Each row is a point on a tangle of strands that fork and nearly touch. The rows are in no order.
(in the rows, 128 means zero)
Points whose rows are less than 56 apart are linked; no others are. Some points are linked to none.
Q_740: [109 150 152 98 102 102 150 166 116 97 150 168 133 94 110 107 155]
Q_284: [127 110 108 164 149 151 146 128 169 145 100 111 81 153 217 152 91]
Q_199: [130 130 147 138 135 98 140 122 114 143 87 131 98 111 153 144 95]
Q_608: [132 90 73 136 152 196 132 96 189 147 144 89 142 167 153 130 130]
Q_449: [98 144 144 99 112 118 154 170 132 88 170 178 148 99 111 107 164]
Q_14: [122 131 137 130 130 113 138 133 119 124 128 143 135 115 126 130 123]
Q_195: [140 161 125 84 65 127 108 134 82 134 143 86 135 121 48 96 181]
Q_503: [138 159 141 83 67 115 99 148 79 117 154 107 140 114 58 95 178]
Q_304: [148 127 88 79 103 138 156 96 137 182 89 55 99 121 130 129 126]
Q_490: [130 114 117 174 174 155 93 110 149 115 160 146 182 161 106 137 132]
Q_730: [114 121 132 164 162 137 143 138 161 131 117 145 102 145 201 157 95]
Q_180: [133 140 162 120 98 101 92 150 76 95 154 149 150 113 79 107 154]
Q_219: [141 95 77 153 164 186 109 82 179 153 133 86 147 176 143 138 119]
Q_968: [116 139 117 97 103 151 133 147 129 103 186 135 178 120 72 100 183]
Q_104: [108 131 133 126 135 136 143 147 142 105 164 162 158 122 118 123 143]
Q_611: [128 131 111 85 109 114 166 115 142 167 85 90 83 106 152 130 117]
Q_785: [136 90 67 126 134 188 150 101 185 159 120 74 109 162 178 131 118]
Q_791: [144 111 75 88 113 160 159 95 159 186 96 49 97 138 150 127 125]
Q_533: [108 107 111 162 165 171 148 143 189 122 146 144 121 166 199 147 116]
Q_277: [141 99 70 104 122 175 151 91 172 171 113 59 110 151 153 131 125]
Q_467: [104 110 114 161 169 177 144 142 189 116 163 152 144 167 176 143 125]
Q_314: [125 106 105 165 175 168 106 106 167 125 161 137 177 162 119 135 133]
Q_404: [142 130 94 77 103 125 170 103 144 180 77 60 80 112 151 127 122]
Q_928: [96 127 126 115 136 131 166 148 163 122 138 152 114 126 164 133 130]
Q_363: [138 158 148 75 74 87 139 145 82 132 104 116 100 82 97 102 147]
Q_856: [132 157 164 81 77 90 130 160 82 110 123 136 111 81 96 96 153]
Q_102: [113 110 121 165 168 162 134 133 172 117 158 157 156 156 160 143 126]
Q_948: [125 122 150 178 164 122 110 128 126 110 133 164 153 137 135 145 109]
Q_112: [130 90 72 141 147 195 142 101 188 151 131 83 123 171 176 133 119]
Q_189: [140 159 117 74 70 127 136 131 98 147 129 82 128 107 65 100 175]
Q_276: [118 140 145 117 112 119 126 153 110 96 166 155 160 112 91 111 158]
Q_345: [106 119 127 151 158 144 151 142 168 127 133 150 112 145 190 149 112]
Q_80: [133 130 145 144 137 101 127 118 107 131 106 137 119 120 131 141 102]
Q_29: [137 126 156 177 158 106 94 121 104 117 116 156 138 131 123 145 101]
Q_939: [135 122 116 168 166 143 83 103 132 116 150 138 171 156 89 131 133]
Q_891: [136 135 123 95 109 103 157 114 120 159 83 97 94 101 139 132 114]
Q_76: [135 153 158 87 73 101 112 155 73 112 143 124 126 97 80 99 161]
Q_172: [151 135 158 154 129 91 73 119 67 111 107 142 130 134 89 129 111]
Q_43: [139 123 151 185 166 108 95 107 110 134 98 142 126 140 140 157 81]
Q_455: [138 124 148 171 156 108 116 109 115 144 84 133 105 132 163 162 76]
Q_425: [118 115 121 147 151 145 131 124 152 127 150 144 155 143 140 139 125]
Q_489: [150 125 132 161 151 103 87 94 94 138 92 121 123 136 106 146 97]
Q_549: [116 135 143 129 128 120 131 146 116 105 152 165 153 114 112 122 139]
Q_385: [96 136 143 118 130 129 150 165 143 90 178 183 163 116 117 118 156]
Q_659: [135 157 146 72 82 83 160 137 102 143 85 114 83 76 119 111 134]
Q_354: [134 100 94 157 169 174 111 97 173 141 144 111 159 168 135 141 122]
Q_356: [127 150 174 98 88 86 127 163 80 102 125 157 116 84 105 103 141]
Q_32: [155 132 140 163 144 98 69 98 77 128 93 129 125 144 88 137 102]
Q_140: [119 147 159 106 105 97 137 157 102 101 139 163 128 94 109 111 143]
Q_761: [143 140 164 130 102 98 75 143 66 98 144 144 145 123 77 109 144]
Q_245: [105 113 100 111 145 164 166 136 184 129 150 129 125 145 168 133 135]
Q_818: [126 142 143 112 100 119 109 152 97 95 172 150 163 114 80 104 167]
Q_390: [115 124 141 162 154 130 125 133 136 115 144 162 154 132 136 142 118]
Q_612: [151 137 160 141 115 93 60 127 60 105 123 139 134 136 72 118 128]
Q_244: [130 123 148 156 144 105 133 120 119 145 85 132 95 121 172 154 79]
Q_22: [120 119 133 162 156 130 146 133 157 139 100 134 84 144 210 155 86]
Q_996: [139 147 137 80 94 86 157 120 101 154 77 101 81 83 122 121 121]

Follow the links from the first point to the second, and from the first to the third. Name the last point that the two ways share.
Q_659; Q_503; Q_740 | Q_856
Q_761; Q_80; Q_385 | Q_549
Q_80; Q_761; Q_140 | Q_549

A fork is a point with three links, a tip a point with one. Leave the first point through the second and follow the links. Name the first fork or tip that comes.
Q_785; Q_112 | Q_939
Q_304; Q_404 | Q_856
Q_32; Q_172 | Q_549
Q_102; Q_467 | Q_284
Q_818; Q_180 | Q_489

Name the points in between on the shortest way along the links from the first point to the second, in order.
Q_489; Q_818 | Q_32, Q_172, Q_612, Q_761, Q_180
Q_390; Q_199 | Q_948, Q_29, Q_43, Q_455, Q_244
Q_659; Q_611 | Q_996, Q_891
Q_533; Q_390 | Q_467, Q_102, Q_425
